The views of a scene show one set of named points, each view turned or mirrored, shifted and resized as a whole, with a little noise and some points left out.
(in the rows, 128 means zero)

Scene 1
View 1
Q_345: [ 96 149 133 140 105 147 118 120 144 111  84 143 143 100 179 116 109 126
 151 109]
Q_441: [ 89 108 105 134 117 148 107 139 114 114 105 130 115 150 160 124 149 131
 100 130]
Q_642: [ 99 143 126 142 113 142 129 135 136 114  99 123 124 110 164 123 104 129
 132 113]
Q_373: [ 99 113 125 130 119 113 126 145 114 107 101 128 120 111 140 131 122 110
 113 118]
Q_647: [ 96 116 112 134 118 146 115 143 114 113 105 125 115 137 142 129 138 121
  94 121]
Q_711: [110  90 107 130 126 127 113 147 101 117 127 109  99 152 126 137 148 130
 110 130]
Q_735: [113 124 125 132 119 132 126 141 115 116 111 115 117 118 126 136 119 118
 117 111]
Q_396: [108 134 137 143 121 104 149 149 131 111 110 102 108  94 152 131  76 125
 148 115]
Q_755: [104  95 124 122 120 109 112 141 106 105 104 138 124 118 130 136 143 104
 110 121]
Q_289: [105 138 137 136 110 126 126 128 136 111  94 132 135  95 162 124 104 123
 156 110]
Q_275: [105 108 120 129 114 135 104 126 121 114 106 135 127 130 153 125 144 129
 140 123]
Q_76: [105 134 134 133 112 127 126 134 126 110  96 130 131  99 143 129 112 111
 130 107]
Q_879: [122 116 122 134 119 135 123 136 118 124 127 100 107 134 132 133 122 141
 147 119]
Q_291: [116 137 130 132 113 140 126 135 121 116 106 120 125 107 123 133 115 115
 123 104]
Q_959: [116 120 121 135 121 134 126 141 114 119 121 104 108 129 126 134 120 129
 126 116]
View 2
Q_396: [144 124 108  98 120 162 147 132 170 104  85 107  96 150 185 129 156 175
 117 126]
Q_441: [125 172 116 178  78 140 160 116 123 128 109 134  90  44 128  90 149 110
  64 102]
Q_291: [107 115 141 165 113 150 138 122 173 133  92 113 111 111 140 127 147 130
 116 116]
Q_76: [120 126 120 147 114 148 145 132 168 127 119  95 123 119 146 133 141 137
 104 124]
Q_879: [137 124 153 162  83 152 137 128 122 121  66 134  83 117 167 101 173 142
 106  97]
Q_289: [142 124 122 136 116 142 139 149 151 123 136  91 131 134 176 126 130 142
 107 134]
Q_345: [147 130 124 146 125 132 131 157 152 130 164  99 141 107 182 114 105 122
 105 151]
Q_735: [108 124 137 165 104 152 143 116 166 130  83 118 101 102 138 122 157 130
 108 110]
Q_275: [135 145 133 178  79 136 149 134 111 130 126 106 115  99 143 104 154 119
  79 101]
Q_755: [107 147 110 171  81 145 169 109 143 130 106  84 112 106  98 130 179 133
  68  82]
Q_642: [137 134 121 138 117 144 139 137 162 123 119 120 111  98 173 112 125 134
 106 139]
Q_711: [116 155 130 179  62 151 162 103 117 122  59 134  68  80 118  97 192 132
  73  72]
Q_373: [116 144 103 147  98 152 164 115 160 122 105  97 107 107 122 128 159 141
  85 103]
Q_959: [117 128 138 157  96 157 145 115 155 123  60 133  80 104 145 114 171 143
 109 100]
View 3
Q_396: [115 131 120 113 158 166 122 141 130 134 112  83 166 151 158 114 155 170
 171 105]
Q_647: [136  91 115  76 113 103 159 143 175 149 126 126 119 127 115 153 155 127
 140 157]
Q_959: [140 102 117  90 125 153 143 115 147 139 115 116 117 144 125 136 153 146
 137 143]
Q_879: [135 112 131 103 129 158 131  99 133 138 113 124 111 148 130 136 145 156
 128 153]
Q_291: [147 116 112  96 108 153 170 125 136 141 116 118 142 121 131 147 155 147
 170 122]
Q_345: [101 155 148 141 117 101 157 145 123 150 131 130 179 109 156 176 148 157
 183 126]
Q_76: [137 131 118 100 119 127 159 140 132 149 118 111 162 120 136 143 150 158
 180 117]
Q_642: [106 129 134 122 127 126 152 144 144 141 128 114 160 125 152 157 158 147
 166 131]
Q_275: [139 126 134  97 119  87 142 118 134 161 121 139 128 125 120 153 134 156
 147 159]
Q_711: [155  81 112  60 128 117 134 114 166 148 114 125  89 152 101 127 143 142
 113 171]
Q_441: [131  91 127  77 115  65 151 146 180 158 133 136 113 128 110 162 148 126
 128 176]
Q_735: [144 107 110  88 111 149 164 126 146 141 116 117 131 127 126 145 156 142
 159 131]
Q_755: [172 108 104  53 121  90 154 134 147 165 109 116 130 127 102 124 135 159
 160 139]
Q_373: [147 112 109  72 130 109 148 146 150 153 115 104 146 130 121 127 147 155
 165 129]
View 4
Q_275: [108 130  98 113 126  88  87 180 144 130 134 141 129 144  94  98 127 107
  99 118]
Q_879: [118 136 141 146 110 114 102 160 128 102 120 135 141 157  81 103 122 132
 121 140]
Q_711: [151 129 142 126 142 111 118 187 125 145 135 166 157 134  62  90 114 147
 107 132]
Q_76: [ 95 131 105 111 106  79 113 174 123 110 135 101 128 128 119 138 138 113
 130 107]
Q_647: [131 137 108 115 132  81 109 179 101 140 150 152 146 119  83 111 119 140
  98  99]
Q_959: [123 133 141 138 113 103 116 167 113 111 127 132 147 140  86 115 124 139
 125 125]
Q_642: [ 92 150 106 127 105  82  97 150 109  88 141 101 128 133 103 144 134 115
 115 109]
Q_289: [ 79 140  96 117 105  82  95 162 138  89 133  89 117 140 118 141 142  91
 123 117]
Q_735: [114 125 126 127 104  89 121 173 104 118 130 125 140 130 105 119 126 140
 131 106]
Q_291: [103 122 119 127  95  84 119 171 106 111 127 115 135 133 119 123 129 133
 136 100]
Q_345: [ 70 147  67 114 102  65  74 152 126  90 143  94 110 138 123 137 139  85
 102  99]
Q_373: [116 131 119 101 129  85 129 189 129 130 142 118 139 115  99 136 135 120
 127 117]

Which points are out of place in each view (at most two, in the order of its rows)? Write - if all are in place.
view 1 | Q_735
view 2 | Q_959
view 3 | Q_441
view 4 | Q_642

Scene 2
View 1
Q_255: [147 115 150 145 121 138 120 111 113 149 113 119 111 120 100 130  81  96
 139 143]
Q_487: [138 135 142 167 126 148 116 100 127 132 114 121 118 122  99 122 106 119
 139 141]
Q_821: [137 156 121 187 150 142 129  90 137 116 106 110 130 123 105 138 131 133
 118 126]
Q_579: [138 135 133 153 134 168 126 121 145 146 119 128 128 120 104 135  93 121
 150 130]
Q_890: [146 133 153 136 116 156 112 116  98 149 111 119 116 120 105 126  80 110
 153 146]
Q_259: [158 162 143 184 143 150 148  92 162 155  91 143 177 125  86 134 129 114
 113 146]
Q_904: [125 100 148 159 102 150  94 107 128 126 140 120  77 124  94 103  86 116
 162 147]
Q_473: [153 127 154 142 123 160 134 121 140 171 105 140 145 121  95 131  81  98
 146 147]
Q_387: [135 103 141 167 123 120 112  95 118 124 124 105  85 125  95 119  97 100
 127 139]
Q_314: [142 118 152 164 111 116 102  87  85 119 115 101  87 123  99 114  99 102
 125 151]
Q_534: [136 116 148 153 114 160 113 112 140 145 125 130 112 123  93 115  86 113
 155 145]
Q_21: [145  95 164 133  98 153 113 123 130 170 125 138 109 122  89 114  61  88
 158 155]
Q_992: [129 130 139 145 119 192 113 129 153 147 130 139 120 119 101 123  82 132
 180 138]
Q_452: [140 135 154 164 105 153 101  98 111 131 117 124 116 123  95 107  99 124
 149 154]
Q_854: [148 137 157 153 113 156 117 107 123 152 110 134 133 124  92 116  93 113
 146 154]
View 2
Q_534: [132 124 141 153 109 142 138 159 125 136  90 142 139 122 106 132 114  93
 156 114]
Q_821: [119 128 173 144 118 128 159 139 152 119 122 122 141 114 136 114 142 145
 135 120]
Q_487: [127 126 146 146 112 133 153 153 135 125 104 139 137 118 116 128 126 120
 149 112]
Q_259: [137 128 194 145 102 103 159 151 138 106  96  96 139 142 150 128 122 141
 172 103]
Q_890: [135 146 131 141 114 148 148 165 109 130  98 159 128 114 108 133 107 114
 159  96]
Q_473: [149 138 162 147 107 135 142 168 105 128  88 136 133 142 121 129  98 106
 174  98]
Q_387: [143 115 122 138 117 133 162 153 131 136 120 151 137 129  91 116 134 111
 132 127]
Q_579: [127 145 171 154 119 155 136 155 121 133 106 144 136 119 126 117 111 109
 148 110]
Q_21: [154 126 126 148 107 143 137 171 100 140  81 154 134 140  90 134  97  77
 169 106]
Q_255: [147 136 135 138 116 138 155 163 108 133 107 152 133 132 104 122 112 111
 152 107]
Q_904: [130 113 101 152 110 152 139 158 129 147  98 164 140 110  79 132 122  80
 140 121]
Q_314: [138 122  98 127 114 127 174 158 129 129 118 158 132 117  90 129 135 130
 138 112]
View 3
Q_890: [126 118 108 104 137 139 147 117 127 123 112 128 126 116 139 114 121 115
 154 127]
Q_21: [111 120 109  93 130 133 159 112 124 112 109 139 107 128 149 102 131  88
 153 130]
Q_821: [112 125 130 146 127 147 104 124 122 132 138 130 116  97 116 113 113 144
 140 119]
Q_579: [129 113 116 125 127 138 145 118 122 126 134 134 103 118 136 114 115 127
 148 112]
Q_255: [119 125 113 112 131 146 141 114 117 117 118 124 121 118 135 110 127 106
 150 128]
Q_452: [114 116 115 103 144 136 133 124 138 130 108 140 120 106 138 107 121 128
 148 131]
Q_473: [115 124 113 116 123 126 148 109 130 116 126 123 110 127 142 111 103  96
 146 119]
Q_259: [ 97 135 129 147 115 123 106 113 139 124 140 115 111 111 123 113  78 110
 131 114]
Q_904: [109 113 117  99 143 146 139 122 122 122 108 158 103 109 139  95 155 121
 150 136]
Q_487: [111 121 121 121 133 141 124 121 127 126 122 134 116 107 129 107 122 125
 145 127]
Q_854: [111 123 116 111 135 130 135 116 136 123 114 132 117 114 139 108 110 111
 145 128]
Q_534: [112 117 117 108 132 135 140 117 128 119 117 145 102 116 141 102 127 111
 147 127]
Q_314: [110 128 117 107 144 160 121 122 116 121 103 127 140 100 128 105 148 121
 151 144]
Q_992: [124 105 115 111 132 124 156 118 137 127 127 156  85 121 145 105 116 125
 148 114]
View 4
Q_487: [125 100 137 155 126 127 139 127 130 139 128 119 139 110 148 123 153 133
 171 128]
Q_259: [ 95 108 142 131 155 102 135 135 121 118 108 150  77 110 155  98 163 125
 140 100]
Q_904: [160  82 123 172 107 141 142 111 149 135 153  95 174 107 131 128 143 129
 179 152]
Q_821: [101 111 155 135 151 121 134 145 120 150 131 116 132 110 176 116 182 131
 175  96]
Q_992: [144  68 151 162 124 112 176 103 115 149 168 131 141  97 114 124 139 132
 146 140]
Q_314: [129 118 118 173 105 145 117 135 147 133 106 101 169 124 156 143 144 140
 201 142]
Q_387: [128 110 131 170 119 134 131 135 151 117 128  93 164 121 149 138 162 134
 192 142]
Q_255: [116 106 137 177 117 116 148 128 134 121 121 121 143 120 129 145 141 143
 175 150]
Q_579: [114  92 161 160 134 107 167 126 112 145 150 129 139 108 133 134 154 144
 163 134]
Q_890: [128  98 132 171 108 122 151 119 127 140 123 128 148 113 131 139 131 142
 171 147]
Q_473: [112  97 140 168 125 101 161 118 125 112 122 146 108 115 116 132 133 138
 149 148]
Q_21: [140  85 122 187 103 117 157 105 144 105 134 126 138 116 100 140 120 138
 156 173]
Q_854: [127  96 129 162 117 121 143 115 126 134 118 136 125 111 133 124 132 135
 155 136]
Q_452: [140  95 127 162 109 136 140 114 122 160 123 130 150 105 141 123 130 135
 167 132]

Which points are out of place in each view (at most two, in the order of its rows)? Write - if all are in place.
view 1 | Q_579, Q_452
view 2 | Q_904
view 3 | -
view 4 | Q_890
